Each row is a point on a tangle of strands that fork, close into loops and nearly touch. The rows are in no order.
Two points are linked if the straight distance between their rows is under 78.6. Some points are linked to none.
(60): [ -4  40 -25  -5  18  12  26  -7  43   8  19   3  23  24  12 -43  21  17
 -33   2 -37 -17]
(386): [ 47 -26  14  -7  -7 -14  -8   0 -70   2   2   4 -23   1  -4 -43 -24  18
  -1 -38  12  -8]
(859): [-19   0   3  -6  14   2  -7  -3  18  16   6 -11  11  10  21 -44  21  30
   5  16 -24  -7]
(937): [ 25 -12  -5 -32   6 -10 -12  -5 -68  -3 -31  13 -56   1  -7  -9 -50  16
  14 -29  44   5]
(642): [-10  21 -31 -46  27  22  14 -21  64  -2  15  35 -10  38 -15  -6 -14  -7
 -11  -7  -1   4]
(868): [ -6 -26  15  -4  21 -40 -10   8 -46 -15 -22  31 -53 -23  -9   0  15  14
  -2  -5  46   1]
(902): [ 18 -11 -12  24   3 -42  -4  -8 -40  -8   0  46 -30 -17 -22  17  20  17
 -11 -14  55  13]
(813): [-18 -30   6 -27   8 -45  -1  -6 -20 -17 -22   0 -60 -33  34  -9 -12  -3
  21  15  29  -5]
(425): [-30 -29  26 -23  16   1   8  27  21 -21  -5 -28  -7 -11  23   1  -7  -9
  27  28   0  21]
(323): [  4  41  18  38   6  14  16  -7  49  -4  -2 -64  43  20  17 -15  16  37
  -6  38 -49  16]
(298): [-48  -6  35 -13  14  16  19  44  37 -23  -2 -38  16   8   3  -5   0  -1
  26  43 -20  28]
(349): [-10 -15   4 -29  23  -6 -30  22 -28 -16 -31  15 -39 -21 -28  12 -27 -16
   2 -23  45  25]
(294): [ 12  -5   3  16 -15 -50  -9 -35 -21  26 -16  24 -52  -6  14  36   5  -8
  20 -16  34 -18]
(30): [ 26   5  -6   8  -3 -36  -9 -33 -46  27 -31  27 -38   4  -8  47 -13   7
  18 -24  40  -5]
(926): [ -3 -23 -36 -12 -12  11   8 -30  42 -24  19   0  46  -2 -39   8   7  -9
 -20   2 -20  43]
(163): [-22  -9 -37 -38   8  17  15 -20  46 -16  21   5  26  13 -24  -1  -4 -18
   6 -18 -20  43]
(586): [ -2  29 -36 -28   2  17  17 -15  44   0  20  34  16  29 -18 -29  17   1
 -24   3 -20 -12]
(381): [ 13   6   2  44 -21   3  24  -4  15  20  19 -16 -16   5  32   0  27   0
  29  -3 -23 -47]
(4): [  0  17 -18   6  10  41  36  18  11   2  16 -20  12  10  27   9   7  -2
  14   8 -29 -10]
(330): [-31  12  35 -16  16 -10 -32  11  -1   9 -20  -1   0 -11  11  21 -24 -34
 -22   3  15  12]
(246): [  1 -25   1  24  -9  24  -5  21  12 -12  10   2  28  -7 -18  22  20 -10
   6  10  -5   5]
(345): [-32  22  17   4   2  21  21 -10  66 -11  31 -20  42  26   4  19 -13 -20
 -27  33 -33  22]
(961): [ 29   2 -13  11 -16 -47  -6 -23 -53   2  -9  55  -6  -1 -34  -6  10  27
  -9 -11  40   8]
(225): [ 22   4  39  22  17  -8 -29  17 -24  -1   0   7   7 -25  -5  36   7 -30
 -25 -26  25  15]
(262): [ 19   6  11 -18   7  12 -10 -16  31  21  19  -6  12  17  38  -7 -17 -23
  11  -8 -17   0]
(233): [-37   2  -9  -7   8  30  15  31 -17  -7   2 -23  17  -3  10  10  -3  -9
  10   6 -18   9]
(673): [ 12   9 -25  -4  -9  21   5  11   3 -12   4 -22  50 -15 -16 -24   3  -3
 -11 -15 -27  12]
(297): [  5 -16 -26  -2  -1 -10 -15   4  -5 -20   8  10  27 -21 -41   4   4 -18
 -22 -17  17  46]
(610): [-40  26  15  43 -21  -6  10  12   5  16   4 -18  16  -2  21  15  22  -7
  -7  28  -9 -28]
(5): [ 11 -28  17 -22  15 -57  -7 -15 -42 -17 -37  22 -82 -33  13  15  -8   5
  12   6  46 -12]
(9): [-24 -12  39  23  -8  -8 -14  -6  39  -9  20 -24  25  -2  15  23  -8 -16
 -11  32  -7  40]
(138): [-12  31  27  36  -8  10  15  -2  60   4  21 -27  37  22  14  -7  11   2
 -15  37 -36  -3]
(240): [ 14   8  -1  14  -1  25  13  23 -13  -9  10 -51  14   1  23 -47  -3  28
   9  -5 -31 -13]
(459): [ 25 -26 -12  38 -17   4   3  12 -12  -9  17  -5  -2 -16  -1   1  25   4
  13   0   6 -11]
(818): [ 10   4  19 -22  15  -9 -42   7 -25   2 -42  26 -58 -20 -22  19 -35  -9
  -6 -20  56  -2]
(682): [ 11 -28  16  22  -2 -45  -2 -13 -35  20  -7  -2 -43 -20  29  20  17  -3
  22 -18  13 -14]
(271): [  1 -16   0 -18  17 -10 -23  24  -8 -30  -2  16  -6 -17 -39   4 -14 -20
  -7 -38  41  42]
(946): [ 22  18 -16  35 -10  25  32   4  33   1  25 -26  13  10  27  -6  16   0
   6   6 -26 -24]
(413): [ 11   3 -25 -16  18  25  25 -29  31  18  16  31 -34  42  18  34   0   3
  17   4  -9 -28]
(965): [-34   3 -10 -42  46  17  20  -8  67  -3  20  13 -18  38   8  -7   1   6
   1  10 -18  10]
(713): [-25  13 -46 -32 -10  27  -1 -43  15  21  -7  41  15  25 -31  40  -6  -8
 -28   9  -8  -3]
(176): [-14   6  15  -6   6  13  21  35 -14  -8   6 -50 -11  -2  43 -41 -20   9
  17  10 -20 -19]
(446): [ 16   1 -23 -28   3  18  13  -5   5   4   8  22 -21  26   9 -11 -12   8
  25  -3   3 -20]
(985): [ 34 -29  24 -16  15 -33  -4   8 -80 -13  -8  13 -53  -5 -16 -32 -30  21
  -7 -34  37   1]
(41): [  4 -25  39  -5   7 -24 -27  24 -18  -4   1  -4 -21 -22  10 -36  -1  -1
   0   1  17 -11]
(725): [ 42  16 -31   0 -38  10   8  -7 -14  13   5   7  31   0 -10 -36  13   5
 -13 -21 -23 -43]
(687): [-26   4  26  19   5  17  10  44 -14  -5  -5 -37  43  -8  -3   7   5  -3
   1  18 -25  28]
(966): [ 21   2 -25 -16 -20  14  -1 -24  -7  23 -10  42  -5  24 -20  14  -7  -4
  14  -5  13 -25]
(805): [  9 -32 -22 -16  -2   2  -7 -34  -2  10   3  11   1   6  12  38  -5  -6
  17  -3   3  31]
(724): [ 28 -15  13  42 -21   6   5  25  -8  -5  17 -29 -15 -11  20  -9   2  -1
  26  -3   0 -34]
(566): [  9  30  11  49 -15   5  -7   3  17  -9 -22 -64  53  -3   9 -20  19  38
  -8  23 -39   7]
(601): [  0 -14  60  22   3 -21 -12  13   5   0  -1 -29  10 -14  30  14   2 -14
   5  22  -3  22]
(753): [-25  35  -4  -9   7  33  17 -16  55  -1  23   7  16  30  10  21 -12 -27
 -28  15 -17 -14]
(113): [ 32  13 -24   1 -23  28  19   5   7   0  -6 -17  59 -14 -12 -22  21   2
 -24  -1 -47 -20]
(612): [ -9 -16  21  32  -5 -59   8  -8 -26   9  -5 -26 -34 -36  38  -9  24  12
  11  -4   5  -8]
(133): [ 22  11 -33 -10 -11 -11 -13 -19 -30  -5 -38  41 -28  10 -39  22 -47   9
  11 -14  63  14]
(396): [-42   2  17  20  -7  -6   8  28 -13   5  -6 -18 -16 -13  18   9  18  -4
   7  21   0 -35]
(485): [  7  19 -26 -17 -15  14 -23 -36  10  29 -38  46 -28  29 -32  39 -31  -1
  11   8  34 -18]
(899): [-11  17  42  45  -1 -11  -6  43 -24  -7 -15 -43  33 -20  -2   0  13  12
 -15  22 -10  26]
(393): [ 28  33 -35  -1 -17  10  31 -13 -17  23   8  21  -1  25  -4 -33  24  23
  -5 -10 -29 -59]
(56): [ -1  13  -8  23 -13  -3  24  -8  -5  24  10  -3 -17  12  17 -28  25  21
  19  -8 -29 -59]
(835): [-12   4 -32  15 -16  15  19 -29   7  17   9   6  31   2   3  29  32  -1
 -23  13 -31  -9]
(278): [ 31   7 -36  17 -36 -35   0 -27 -36   3  -6  39  18 -18 -31  -2  18   3
 -30  -9  25  -4]
(685): [-34  20 -20 -36   7  20  -8   8 -17  11 -19  -6 -18  -6  24   9 -37 -19
   6  -9   9  -6]
(304): [-21   7 -27 -23   9  26  12  13   8 -10  10 -16  34   1  -8 -17  -6 -14
   6 -16 -23  28]
(380): [-22  -3  18   6  -9  12  -3 -13  52 -15  29 -12  44   6 -11  26 -20 -30
 -20  19 -19  40]
(435): [-46 -18  -5 -40  16  14 -13  -1  16  -1  -5  17  -5   7  -6  16  -3  -2
  13   9   5  17]
(945): [  9 -18   5  -3  -8 -19 -25   3   3  -2   4  18 -25  -8   5  -6 -10  -8
  12  -4  36  -7]
(841): [ -9 -15  28  -2   1 -16   1  23 -32  -2  -4 -35 -30 -13  39 -41 -12   5
  13   8  -7 -26]
(152): [-12   8  63  41  19 -23  -8  48 -31 -21  -4 -25   4 -39   8   0  19   1
 -25   9  19  14]
(750): [ -4   8  28  44  -7   0 -21  15  15   9 -12 -40  31  -5  -1 -28  35  35
   0  19 -32 -19]
(454): [  8 -24 -11   3   3  17   8 -27  33  15  19   7  -6  15  17  34  15   3
  23   9 -17  -4]
(196): [-11  12 -39  -7 -18   6   9  21 -30  -7  14   6  -6  -3  -4 -49 -11   8
  -4  -9   7 -17]
(22): [ -8   9  10  -7  26  24  18  12  47 -11  14 -32  28  15  16 -40  10  26
   8  14 -41  17]
(547): [ 23 -19  -2 -14  -4  24 -15  27 -25   4   5   6  22  10 -28 -41  -1   7
  14 -24 -19 -18]
(472): [-30 -36  19 -48  22  -7 -15  13  21 -18 -10  -6 -21 -10   0   8 -17 -19
  21   7  11  18]
(480): [ -9  23 -39 -39  -3  35  -8 -36  37  15 -24  32  -7  28 -34  39 -28 -11
  -6  -4  11  -4]
(71): [ -1  -4  25   7   9   3 -26   2  -3   0   3  -1  21 -14   2  41  -9 -35
 -23 -11   7  32]
(364): [ 13   8  63  34  26 -20  -4  34 -33 -17   0  -4 -19 -38   6  29  18 -13
 -23 -15  28   3]
(521): [ 28  -3  14 -13  -9 -29 -33  -5  -7   4 -21  34 -53  -3 -14  -3 -31 -11
   6 -15  53 -23]
(63): [ 37 -16 -19 -28  -6  19  -7  -3 -39   5  -2  13  24   2 -22 -14  -7   0
  11 -29 -15  13]
(279): [-28  36  36  58 -28 -14  17  -3  40  10  17 -35  21   6  19  20  12 -10
 -10  42 -17 -12]
(376): [-27  -1   9 -28  41  14  21   8  67 -16  26 -11   1  24  19 -33   3  16
   9  13 -26  22]
(675): [ 42  -4  -2 -12  -5  -9 -20  -7 -50  13  -8  21  -4  -5  -9 -15 -13   2
   0 -39  10   9]
(257): [ 38   6 -22   1  -6 -10   4 -14 -68   8 -29  26 -36  10 -16  21 -36  11
  20 -27  44  -7]
(552): [-11   6  29  28 -11 -24 -16  -2  -1  29  -1 -29  16  -3  26 -39  30  28
   4  10 -28 -28]
(412): [-51  -6 -27 -18   0  17  -8 -23  13   4   3  28  12   7 -27  36   4  -7
 -23  15   3   9]
(154): [ 28 -10 -41 -10 -20 -11  -4 -17 -23 -18  -9  38  31 -20 -51  16   9  -9
 -29 -18  16  32]
(810): [ 20 -28 -28  10 -19  23  -3 -11  29 -17  13  11  35   1 -34  13  24  -6
  -5   3 -13  14]

A tip is a point with one link. Name the tips that can be reached along the links from each point below, in the order of the rows.
(152) => (330)
(610) => (60), (601), (753), (396)
(41) => (813), (240)
(257) => (612), (133), (547)
(485) => (298), (805)

A piece is all that can be reached along the links. How many separate loops has the piece of each point below (a circle has one, a figure eight two, a Y none), and how many tips (points with one link)?
(566) => loops 0, tips 4
(71) => loops 2, tips 1
(813) => loops 0, tips 2
(472) => loops 0, tips 2

A fork is a point with three links, a tip a point with one. Leave the first point through the second and follow the links. Name the first fork or tip that comes.
(240), (176) => (813)
(805), (454) => (298)
(813), (5) => (240)
(586), (642) => (138)
(330), (71) => (233)
(566), (750) => (60)
(472), (435) => (805)
(233), (687) => (330)
